Points on a hilly landscape, in no order, each with its height.
From any point a ball rolls to the lowest of the 2 points nearest to it. It stops when none of these is lower. Distance is the straight distance between rows; heights are no part of it.
mem: [147 166 108 142 130 109  77  97 119  91 119  87 139 138 126 132 155 179
 124 165 107 147]  height 321
mep: [106 132  88 125 157 134 129  91 122  74 140  76 107 134 154 148 113 138
 126 119 100 161]  height 416
Bop: [123 101 139 143 128 178 161 148 139 186 122 175 126 113 145 103  83  98
 100  87 147 112]  height 419
tufe: [ 82 132 130 126  88 122 142 149 121 101 179 165 170 111 139 131 146 111
 118 105 110  76]  height 654
Kufi: [144 141 125 134 106  88  74 155 141 102 119 120 149  97 100 148 195 150
 122 172 151 105]  height 396
Par: [ 86 129 141 143 100  99 114 144 108 115 156 169 159 169 117 145 136 116
 154 114 143 101]  height 568
rolod: [153 114 134 115 164 115 111  91 144 117 106 120  70 128 138 138 117 128
 134 139 127 156]  height 458
tafe: [124 127 126 101  71 136 151 121 169 120 170 137 146  60 170 114 137 101
  66 122  93  56]  height 576
gumib: [110 102 122 130 133  88 110 136  56 145 111 155 156 162  99 160 133 138
 203 102 159 127]  height 496
Sisol: [ 82 144 102 100 105 142 148 116 150  69 166  95 136  79 155 134 127 115
  98 107  74  98]  height 705
Dis: [ 79 129  66  99 160 128 142 141  99 109 103  69 124 110 131 143 119 140
 186 105 111 154]  height 317
lin: [200  97 163 175 118 109 120 149 138 192 139 179 112 150  96 111 162 113
  90 155 183 121]  height 471
biza: [199 149 132 176 109 135 142 124 100 186 103 136 123 173  94  80 154 174
 129 146 133 157]  height 101
fusot: [103 100 165  93 156  82 108 145 103 128 107 139 137 136 113 176 154 126
 213 111 157 146]  height 427
bagi: [162  98  52 144 150 109 102 116  98 101 107  43  85 101 125 169 143 155
 156 155 142 169]  height 389
kisuk: [ 93 177 150 107 149 149 121 112 135 114 114 144 166 137 132  88  90 147
 115 136  91 127]  height 430
Nonuf: [122 140 125 112 185 141 123  77 136 121 105 120  84 137 144 134  78 133
 141 124 103 173]  height 515
mubeb: [157 132  46 164 133 161 137 115  89 140 143  66  72 143 151 117  95 151
 107  90 118 151]  height 363
gad: [193 165 149 142  92 140 152 143 137 158  91 127 144 150  99  68 158 161
 120 166 116 150]  height 148
Senib: [133  82 130  87 171  90 112 111 146  84 105  76  87  92 120 184 171 114
 189 151 153 186]  height 451
vuliz: [105 126 111  97 138 149 140 173 105 154  64 118 182  72 103  88 100 137
 138 123 124 123]  height 270
Tomi: [116 132 175  88 150 109 123 149 204  83 148 122 101  92 144 161 175  78
 115 152 151 114]  height 639
Bipet: [180 133 119 140 138 117  94 103 131 118 109  97  92 122 119 134 141 147
 136 165 150 148]  height 387
baza: [ 91 165 206  90 137 125 107 110 181  91 127 182 177 142 134 127 142 112
 119 153 107 105]  height 454
Mog: [155 110 132 147 135 139 151 150  97 217  77 165 158 124  83  65  97 137
 129 117 154 147]  height 307
Feb: [127  82 179 133 141 102 125 141 158 133 149 156  91 139 143 200 144  76
 150 114 178 124]  height 63
kem: [169 124 167 129 135 134 157 127 134 196  62 156 160 121  89  61  94 133
 147 142 152 154]  height 199
setan: [104 137 183  79 144 114 112 162 195 105 104 154 137  91 125 149 169  87
 134 160 154 105]  height 588
Mosum: [137  82 113 131 142  89 119 133  83 122 107  97 109 123 117 186 148 129
 207 123 156 150]  height 60
ref: [120 166 147 114 105 103  74 146 165  84 128 130 166 114 103 137 189 159
 114 180 123 103]  height 357
kek: [121 166 196 122 130 120 103 107 161 108 121 175 174 136 117  99 147 143
  89 171 103 123]  height 388
faz: [162 165 139 128 135 145 146 100 118 166  83 127 127 159 119  78 112 164
 130 143  86 171]  height 142
fumi: [ 75 110 106 130 105 138 162 135 135  68 212  86 101 150 174 195 114  89
 114 108 114 128]  height 764
Sogu: [ 75 115  76 115 121 133 172 136 123  73 199  89  99 143 147 159 108 111
 149  75 111 132]  height 734
gimut: [145 112  81 157 132 147 129 116 103 131 161  90  76 141 167 144  94 115
 103 117 133 138]  height 318
Vamiz: [164 182 152 133  83 135 136 129 145 131 121 131 169 126 105  61 161 172
  93 172 102 112]  height 213
Rov: [124 113 150 153 136 114 108 145 134 128 142 156 116 125 144 166 148  83
 121 129 173 107]  height 249
Pab: [126  81 105 130 159 102 105  97 101 102 134  94  82 143 143 185 126 122
 193 114 139 170]  height 156
Pif: [116  97  95 136 143 113 104 164  76 160  77 129 163 106  86 143 142 127
 174 117 164 125]  height 180
Pimi: [102 116  46 135 145 121 116 131  56 126  88  77 129 125 111 142 104 159
 186  99 126 156]  height 291
rap: [ 95 131  94 145 143 132 127  89 112  95 158 151  90 217 138 156  68 127
 155 103 115 142]  height 478
Bim: [ 92 125 134  83 158 100 120 148 105 108 116 110 125 127 134 172 139 129
 203 112 130 160]  height 385
das: [180 145 164 141 122 172 179 112 176 177 111 166  90 163 148  81 114 113
 101 128 117 144]  height 226
peg: [162 120  78 156 143 103  84  91  87 111 118  54  95 132 123 156 131 170
 139 137 132 165]  height 372
nup: [139 100 108 143 153  97  88  65  76 111 121 114  81 172 129 164 114 134
 174 127 139 164]  height 248
riti: [134 148 219 159 120 127 117 124 156 155 133 210 165 170 112  89 122 125
  87 149 129 124]  height 533
Dav: [149 172 146 109 103 123 102 127 159 103 139 132 157 110 127 100 166 156
  82 171  97 101]  height 289
Vur: [109 164 149 110 120 137 109 115 133  92 142 129 176 122 139 108 123 155
  97 150  77 105]  height 362
kod: [104 131 109 127 183 128 122  71 126  93 141  96  78 153 151 176 105 115
 151 117 108 187]  height 452
banif: [205 117 131 183  96  99 102 157 119 169 128 138 130 138  96 115 170 136
  91 161 186 108]  height 456
totuv: [116 113 117 143 105 137 143 129 148  95 199 107  95 119 176 178 124  82
  95 104 130 107]  height 749
pime: [162 147 100 131 117 136 113 166 102 143  85  91 144 103 108 103 148 168
 120 141 125 123]  height 222
gegim: [119 139 189 152 129 117 116 104 153 125 156 204 146 181 133 119 127 116
  95 135 123 106]  height 594
Feru: [194  92 162 162 120 141 143 141 152 189 134 165  88 132 139 112 133  96
  81 122 180 115]  height 493
tufud: [195 151 144 158 107 152 149 109 146 178 135 140  94 169 125  79 127 136
 100 139 110 140]  height 129
Vorit: [153 152 169 102 109 184 184 141 188 161 110 146 136 105 132  66 119 125
  89 145 111 116]  height 472
repen: [101 141 195  94 136 135 120 156 178 103 125 183 187 100 115 130 148 102
 117 157 131  91]  height 517
Von: [151 138 106 159 127  98  74  96 128  99 135  69 111 132 124 173 155 145
 124 164 143 152]  height 349
tero: [ 86  94 102 132  95 161 163 136 152 129 171 149 119  96 174 131 101  87
  90  72 115  83]  height 545
fimuz: [ 60 138 109  79 167 104 141 144 123  85 129  69 135 129 136 155 139 151
 205 115 104 174]  height 347
fet: [154  70 143 147 142 104 113 116 121 121 138 121  84 142 133 208 139  82
 160 122 176 148]  height 227
Mupok: [120 142  44 132 142 137 119 148  67 126 111  68 138 105 123 116 110 161
 136 102 106 129]  height 268
ziv: [125 128  88 155 139 126 118 100  80 131 145 163 102 190 115 124  79 145
 143 100 123 131]  height 392
sek: [104 143 150 124 124 149 125 141 116 148 119 151 182 117 116  75 116 146
 102 134 104 122]  height 494
tifa: [146  99  95 182 124 115 115 111 115 126 173  98  76 145 152 199 101  99
 114 116 156 138]  height 235
Meluz: [162 182 140 107 148 135 124  87 145 132  90 115  96 143 128  94 129 166
 132 177  99 173]  height 224
zeka: [156 138 133 113 120 189 186 165 163 184 102 138 131  89 124  76 108 123
  94 115 126 120]  height 429
tiza: [ 96  98 122 116 112 171 176 144 147 157 143 170 131 103 168  93  90  92
  87  71 130  84]  height 487
liv: [ 89 125  82 121 138 155 153 129 136  79 155  72 102  82 164 137 119 116
 103  98  98 128]  height 724
rusul: [133  99 139 149 122 131 136 125 176 100 175 109  77 105 163 180 130  77
  85 136 157 114]  height 715
vov: [145  83 108 143 150 101 108 138  95 152  95 131 116 121 112 169 144 119
 158 127 176 130]  height 126
potas: [101 129 127 149 131 116 124 103 117 107 187 154 100 184 145 160 103 110
 134 102 128 120]  height 564
gekin: [160 159 213 126 123 122 126 113 180 147 118 193 160 155 111  67 139 147
  87 177 116 139]  height 468
rem: [136 146  61 146 150 132 131 104 109 102 145  53  90 133 159 131 107 156
 107 118  96 166]  height 390
Pabir: [152 121 117 154 124  94  75 139 102 130 111 113 138 123  96 142 174 142
 122 169 169 111]  height 424
Mamuv: [ 88 136 141 112 103 131 134 136 119 134 133 172 189 116 126  89 102 129
 116 115  91  84]  height 554
Dulod: [167 185 148 125 119 120  98 100 151 109 113 105 120 147 136 109 160 184
 105 185 111 153]  height 284
rud: [105  95 165 100 141  85 113 155  76 152  89 166 157 140  86 155 142 129
 203 128 159 125]  height 467
Vud: [ 89 141 156  63  89 144 155 122 181 107 140 144 174  50 156 107 142 106
  82 120  80  65]  height 509
niro: [127 154  70 111 127 142 122 171  93 121  95  82 163  79 118 101 139 167
 135 116 100 112]  height 247
ribeb: [109 115 108 133  70 143 155 118 151 128 201 140 133  92 172 119 120  85
  64  86 106  53]  height 599
bug: [119 118  98 145 145 118 101 101  73 122 124 124 112 166 123 140 102 150
 170 113 133 144]  height 319
bov: [ 81 120 119 129 109 136 154 140 125 104 189 165 132 168 143 156 103 102
 141  90 121 104]  height 636
mimo: [ 98 147 123  82 137 151 146 149 148 119  95 117 173  77 124 103 109 126
 122 122 113 103]  height 348
gupur: [ 98 116 116 151 114  89 115 135  78 129 152 157 145 198 102 165 138 132
 184 108 153 111]  height 523
Napud: [153  73  87 116 174 108 120 109 123  92 115  51  73  89 119 168 147 124
 163 137 148 165]  height 415
dad: [208 135 128 186  87 152 168 136 114 185 133 138 114 165 126  87 145 148
 106 124 126 143]  height 59
nedu: [154 134 169 123 148 170 180 112 174 200  86 162 116 137 127  74  83 115
 128 134 125 158]  height 364
lutu: [ 71 140 117  92  84 128 147 146 130  85 161 116 158  84 140 134 140 118
 122  97  88  79]  height 686
pul: [ 54 117  92  95 101 133 166 147 115  97 213 127 106 167 152 159  88 110
 160  74 105 114]  height 696
balav: [ 91 146 150  68 125 151 151 148 162 119 125 154 186  61 127  89 122 128
 108 131  97  83]  height 428
geziv: [132 120 140 131 117 167 183 162 121 197  97 154 169 111 104  62  91 124
 108 108 136 127]  height 374
bine: [ 84 142 150 139  95 118 126 134 117 112 159 182 183 155 111 119 134 125
 121 120 104  80]  height 612
bemor: [127 119  91 120 140 137 128 173  81 168  60 119 174  90  83  98 125 149
 161 120 156 117]  height 217
Dusov: [113 115 148 105 145 142 135 134 214 102 159 104  85  90 158 159 150  74
  92 141 140 121]  height 676
Favu: [121  94 135 163 119  99 122 119  91 120 169 105  88 170 144 204 121  93
 154 113 175 159]  height 310
pizav: [129  98 148 141 125 141 134 146 150 163 138 179 131 121 139 136 128  93
  96 106 161 100]  height 344
mar: [180 107 140 161 111  91  71 150  98 161 103 153 155 133  70 129 183 141
 121 161 195 109]  height 443
tes: [129 126 162  98 153 168 154 124 148 189  67 161 151 112 120  69  75 127
 133 131 138 151]  height 365
bovi: [172 164 129 141 117 123 104 140 109 148  84 122 139 127  93  92 167 176
 124 169 133 143]  height 192
fite: [134 179 142 118 132 178 161  92 139 151 115 129 135 158 138  65  92 155
 117 128  57 164]  height 223

Where does a ball stop that starts at each point below?
ribeb -> Feb
Sogu -> Mosum
rusul -> kek
tafe -> Mosum
Nonuf -> tifa

Call two points neighbours if one is among the 2 nearest of the other. Go from one point of each pair to the other, from neighbour to neighbour, staying as low as possible. Name the highest point that can't be avoided.
kek / tifa -> fumi
faz / tifa -> Feru
tifa / Feb -> Favu
faz / kem -> kisuk
dad / kem -> tes
